Each scene shows the same named points in several views. A view is turned or mirrored, shifted and resized as a whole, has a little noise and may leave points out.

Scene 1
View 1
Z489: -10, -4, 15, -1, 21, 0, -6, 0, -11, 3, 7, 7, 2, 0, -11, 8, 15, 28, -5, 10
Z148: 5, -4, 1, -9, 16, -26, -12, 4, 3, 4, 16, -4, -22, 29, -20, 17, 15, 20, -24, 16
Z657: -2, -10, -2, -4, 26, 7, -18, -8, -13, -2, 13, 14, 29, -21, -2, 4, 9, 30, 6, -9
Z508: -11, 1, -5, 2, 21, 11, -33, -1, -8, -11, 8, 2, 23, -26, -4, -21, 7, 20, 4, -8
Z474: 1, -10, -16, -5, 18, -11, -32, -2, -6, -7, 13, 0, 16, -4, -9, -6, 9, 17, -7, -6
Z16: 3, -4, -10, -6, 21, -9, -25, -2, -3, -3, 16, 0, 6, 0, -10, 1, 10, 19, -9, -1
Z845: -9, 12, 6, 4, 12, -9, -26, 13, 5, -7, 6, -18, -24, 13, -21, -17, 13, 13, -17, 17
Z621: 5, 4, -14, -7, 26, 5, -32, -5, 0, -5, 17, 6, 9, -19, -7, 0, 5, 27, 0, -4
Z761: -15, 9, 6, 6, 18, 4, -28, 6, -5, -9, 5, -8, 2, -7, -12, -20, 11, 16, -5, 6
Z871: 3, -15, -3, -8, 20, -15, -15, -2, -10, 2, 15, 5, 9, 8, -11, 12, 14, 24, -11, 1
Z20: 9, 8, -8, -9, 26, -1, -26, -3, 3, -1, 19, 4, -9, -5, -13, 12, 4, 28, -8, 4
Z547: 1, 7, -11, -3, 18, -6, -36, 5, 3, -10, 15, -9, -5, -3, -13, -9, 8, 17, -10, 1
Z363: -8, -9, -2, 2, 11, -22, -27, 9, -5, -8, 6, -13, 3, 16, -16, -16, 14, 8, -17, 5
View 2
Z474: 4, 3, -14, 4, -12, 7, 7, 6, -7, -2, -4, 7, -12, -4, -3, 7, 5, 8, 29, 3
Z761: 21, 11, -7, -3, -18, 7, 10, 10, -7, -13, 9, -8, 6, -4, -3, -5, 4, -2, 28, -9
Z20: 26, -4, -10, 5, -14, -12, -5, 7, -8, -2, -12, 4, -4, -11, 0, 3, -3, 5, 23, -1
Z547: 19, 7, -10, 1, -20, -2, 7, 8, -2, -12, -3, 3, -4, -9, -2, -3, -3, 5, 36, -2
Z508: 12, 9, -8, 1, -5, 16, 10, 8, -17, -4, 9, -7, -1, -1, -5, 0, 8, 2, 20, 1
Z657: 9, -2, -9, 7, 4, 10, 1, 6, -22, 10, -1, -2, -6, -1, -5, 10, 11, 5, 8, 4
Z16: 6, 1, -13, 4, -11, 3, 4, 7, -5, -3, -10, 10, -11, -7, -3, 7, 2, 11, 29, 3
Z621: 19, 3, -5, 8, -4, 2, 1, 6, -16, 2, -9, 2, -6, -9, -4, -1, -1, 8, 22, 9
Z871: 10, -10, -17, 0, -19, -11, -3, 6, -1, -3, -9, 5, -4, -5, 0, 13, 8, 5, 20, -13
Z845: 26, 7, -11, -6, -35, -10, 8, 10, 7, -24, 5, -3, 7, -7, -1, -4, -1, -2, 37, -22
View 3
Z474: -10, 10, 13, -10, 2, -5, -10, 15, 8, 0, 9, -2, -6, 0, 4, 14, -13, 12, -4, -2
Z508: -13, 5, 11, -11, -10, 7, -10, -1, 11, 1, 10, 0, -4, 14, 12, 17, -16, 17, 2, -5
Z761: -2, 1, 9, -6, -6, 6, -11, -10, -2, -1, 15, 3, -4, 7, 7, 16, -11, 10, 12, -9
Z489: -3, 0, 2, -4, -3, 0, -2, -5, -4, 7, 1, 6, 3, 12, 1, -6, -3, 8, -3, 1
Z547: 1, 2, 10, -5, 0, 0, -8, 6, 1, -2, 15, 0, -8, -8, 5, 20, -12, 4, 7, -9
Z148: 10, 3, 5, 2, 15, -14, 1, 7, -19, 1, 10, 4, -3, -15, -12, -7, 0, -3, 1, -1
Z621: -6, -1, 5, -6, -5, 4, -1, 12, 13, 6, 2, 0, -10, 0, 12, 23, -10, 8, -4, -5
Z363: -3, 12, 16, -8, 7, -9, -16, 1, -10, -7, 23, 0, 0, -2, -5, 6, -11, 9, 8, -5
Z20: 4, -3, 2, 0, 1, 0, 3, 9, 2, 6, 0, 2, -9, -8, 5, 15, -6, 1, -2, -4
Z16: -4, 4, 9, -6, 2, -4, -5, 12, 4, 1, 7, 0, -5, -2, 3, 11, -8, 7, -3, -3
Z657: -15, 5, 5, -9, -9, 3, -3, 10, 17, 9, -5, -1, -4, 15, 12, 10, -10, 16, -12, 1
Z871: 0, 3, 6, -3, 4, -7, -1, 8, -3, 3, 5, 2, -1, -2, -2, -2, -3, 6, -6, 1
Z845: 7, -1, 10, -1, 4, -1, -10, -10, -19, -5, 20, 5, -3, -7, -3, 10, -7, 2, 18, -11
View 4
Z16: 4, 1, -1, -10, -3, -4, 1, 1, 0, -4, 9, -2, 1, 6, -6, 7, 11, 13, 6, -7
Z871: -2, 2, 1, -7, -3, 2, 6, -3, 1, -1, 8, -1, 0, 5, -2, 5, 8, 14, 8, -9
Z845: -5, -1, -3, -10, -18, 7, 3, -13, -13, -8, 12, -5, -7, 11, -5, 3, 14, 8, 4, 5
Z547: 4, -1, -5, -12, -11, -2, -1, -1, -7, -8, 12, -3, 0, 9, -8, 10, 14, 10, 5, 1
Z657: 8, -1, 7, -7, 5, -10, -10, 4, 8, -1, 5, 2, -3, -1, -9, 9, 9, 10, -3, -11
Z20: 7, 2, -5, -5, -10, 1, 0, 4, -3, -3, 8, 2, -1, 6, -1, 11, 12, 14, 5, -8
Z621: 11, 0, -2, -8, -5, -7, -7, 6, -2, -4, 8, 1, 0, 5, -7, 14, 14, 12, 1, -6
Z363: -7, -1, 2, -16, -4, -3, 5, -10, -6, -7, 15, -9, 0, 8, -9, 0, 10, 8, 9, 2
Z474: 4, 0, 1, -14, 0, -10, -1, 3, 0, -5, 11, -4, 4, 7, -12, 8, 10, 11, 7, -4
Z148: -8, 4, -3, -6, -11, 11, 16, -8, -4, -2, 11, -4, 2, 10, 3, 2, 8, 16, 14, -8
Z508: 5, -4, 5, -12, -1, -10, -12, -2, -2, -7, 10, -2, -6, 0, -13, 8, 12, 6, -4, -2
Z489: -2, -2, 6, -4, -3, 4, -1, -6, 2, 0, 5, 0, -9, -1, -2, 3, 9, 11, -1, -9

In a view up to two points have been moved. Name them for each view, in the order of its rows, or write none.
view 1 -> Z508, Z871
view 2 -> Z16
view 3 -> none
view 4 -> none

Scene 2
View 1
Z279: -2, 2, -11, 1, -7, -11, 10, 3, 7, 13, -7, -7, -4, 6, -9, -1, -3, 10, 10, 7
Z118: -3, -10, -4, 9, -3, -11, 9, -1, 14, 11, -12, -12, 0, 4, -6, -4, 9, 14, 13, 8
Z19: -3, 4, -6, -1, -7, -7, 7, -3, 1, 12, -6, -6, 0, 7, -7, 2, -5, 18, 6, 6
Z614: 4, 12, -7, 1, -11, 3, -7, -9, -2, 15, -11, -4, 7, 3, -15, -4, 15, 28, 2, -5
Z911: 7, 28, -19, -8, -18, 3, -9, -5, -10, 19, -8, 5, 2, 2, -24, -5, 13, 25, -2, -13
Z741: 2, 19, -14, -1, -14, -1, -5, 2, -2, 8, -14, 7, 4, 3, -14, -3, 11, 13, -2, -7
Z760: -4, -3, -6, 7, -6, -9, 8, 2, 9, 7, -12, -6, 2, 6, -3, 0, 2, 10, 8, 6
Z485: -4, 0, -2, 7, -6, -3, 1, -3, 2, 6, -13, -4, 8, 7, -1, 1, 4, 18, 2, 3
Z870: -4, 4, -6, -1, -6, -7, 8, -2, 0, 10, -5, -5, 1, 9, -4, 5, -10, 15, 6, 7
Z692: -3, 2, -6, -5, -5, -8, 12, -8, -3, 19, 1, -14, -3, 9, -9, 4, -15, 26, 11, 10
Z704: -3, 5, -6, 6, -9, -4, 1, 3, 2, 2, -15, 3, 6, 6, -1, 1, 4, 10, -1, 1
Z442: -7, 3, 1, 0, -6, -3, 6, -2, -6, 1, -8, 0, 8, 12, 9, 11, -18, 15, -2, 10
View 2
Z692: -1, 10, -13, -8, -2, -11, 11, 6, -11, -10, 5, -3, -14, -2, 14, -5, -8, -8, -1, 0
Z485: -8, 6, 3, -4, 3, -10, 6, -2, -7, -3, 11, 1, -4, 1, 5, -4, 7, 2, -18, -11
Z19: -4, 10, -9, -7, 1, -12, 9, 3, -10, -9, 6, -4, -10, -1, 11, -6, -2, -6, -7, -4
Z870: -1, 5, -8, -7, -1, -12, 6, 4, -11, -8, 11, 0, -11, -1, 10, -4, 1, -5, -9, -7
Z704: -4, 5, -1, -6, 3, -11, 3, 0, -11, -7, 13, 3, -6, 1, 4, -5, 11, 1, -20, -16
Z442: -2, -1, 3, -2, -6, -13, 7, 7, -10, -2, 14, 11, -11, -4, 10, 0, 2, -4, -13, -4
Z118: -6, 10, -10, -5, 8, -8, 7, -7, -2, -1, 10, -17, 0, 0, 8, -8, 3, 0, -10, -9
Z614: -15, 22, -2, -11, 9, -9, 8, -1, -17, -19, -1, -1, -11, 7, 4, -12, 4, 1, -21, -14
Z911: -9, 26, -7, -17, 9, -12, 4, 3, -28, -31, -2, 7, -19, 11, 2, -13, 10, -2, -22, -21
Z741: -5, 14, -4, -12, 7, -12, 2, 0, -21, -20, 8, 5, -12, 6, 1, -8, 14, -1, -23, -22
Z760: -3, 5, -7, -5, 5, -10, 5, -3, -5, -3, 13, -8, -2, 0, 7, -5, 6, -2, -12, -12
Z279: 1, 8, -14, -9, 4, -11, 4, -1, -10, -9, 12, -8, -7, -1, 8, -5, 4, -6, -7, -11
View 3
Z911: 13, -20, 3, -4, 8, 10, -12, -21, 6, 0, 7, -21, -2, -7, -6, 0, 19, 10, -1, 16
Z870: -6, 4, -2, 4, 3, -1, -7, -1, -4, -4, 2, -4, -2, 5, 5, 4, 8, 6, -17, 4
Z760: -8, 5, -1, 10, 4, -7, -2, 3, -7, -5, 4, -3, 3, -4, 2, 6, 5, 6, -6, -4
Z19: -7, 4, -3, 5, 11, -4, -6, -2, -1, -7, 4, -7, -2, 5, 2, 2, 8, 9, -18, 2
Z692: -7, 6, -6, 4, 15, -3, -9, -1, 1, -8, 3, -8, -5, 12, 4, 0, 9, 11, -28, 3
Z442: -10, 6, 0, -2, -5, 0, -6, -4, -7, -6, -1, 0, -5, 6, 8, 7, 7, 2, -17, 9
Z614: 1, -9, 0, -4, 10, 0, -3, -15, 1, -11, 9, -16, -3, -8, -7, -2, 15, 8, 1, 8
Z704: -6, 0, 3, 3, -5, -2, -3, -4, -8, -3, 2, -3, 1, -7, 3, 7, 7, 2, -1, 4
Z279: -5, 4, -3, 13, 9, -5, -7, 4, -2, -2, 3, -5, 2, 3, 4, 4, 7, 9, -15, -2
Z741: 5, -12, 3, 1, -2, 5, -8, -12, -1, 0, 4, -10, 2, -9, -1, 5, 14, 6, 3, 11
View 4
Z692: 2, -2, -1, -5, -9, -9, 6, 12, 18, 17, 16, -3, 8, -1, -9, -2, -8, 2, 20, 0
Z19: 0, -2, -2, -4, -7, -7, 2, 9, 14, 10, 11, -8, 5, 1, -5, 0, -9, 2, 19, 2
Z870: 6, -4, 3, -1, -5, -3, 6, 7, 13, 10, 7, -4, 6, 1, -5, 4, -7, 5, 17, -4
Z760: -2, -7, -4, 0, -7, -5, -4, 3, 6, 3, 4, -13, 4, 4, 3, 0, -10, 4, 14, 7
Z485: 0, 1, -2, -6, 1, -3, -4, 5, 11, -5, 0, -13, -2, 8, 6, 8, -10, 0, 19, 1
Z741: 0, 5, -15, -5, -9, 7, 5, -10, 11, -6, 6, -26, 0, -4, 0, 5, -21, -7, 14, -1
Z442: 8, 2, 6, -6, 4, 0, 6, 8, 17, 2, 2, -4, 0, 5, -1, 12, -6, 4, 21, -13
Z911: -3, 11, -24, -10, -15, 8, 10, -10, 19, -2, 17, -30, 1, -10, -7, -1, -28, -17, 15, 3
Z279: 1, -8, -5, 2, -10, -3, 1, 2, 6, 7, 6, -11, 6, 0, -3, -2, -10, 4, 14, 5
Z118: -5, -9, -4, -1, -8, -11, -10, 9, 5, 3, 4, -12, 3, 8, 5, -3, -7, 5, 16, 13
Z704: 1, 0, -4, -4, -1, 1, -1, -2, 8, -6, -1, -16, -1, 4, 5, 7, -13, 0, 16, -2

In a view up to two points have been moved. Name them for each view, in the order of its rows, or write none.
view 1 -> Z19, Z485
view 2 -> none
view 3 -> Z442, Z279
view 4 -> Z870, Z760
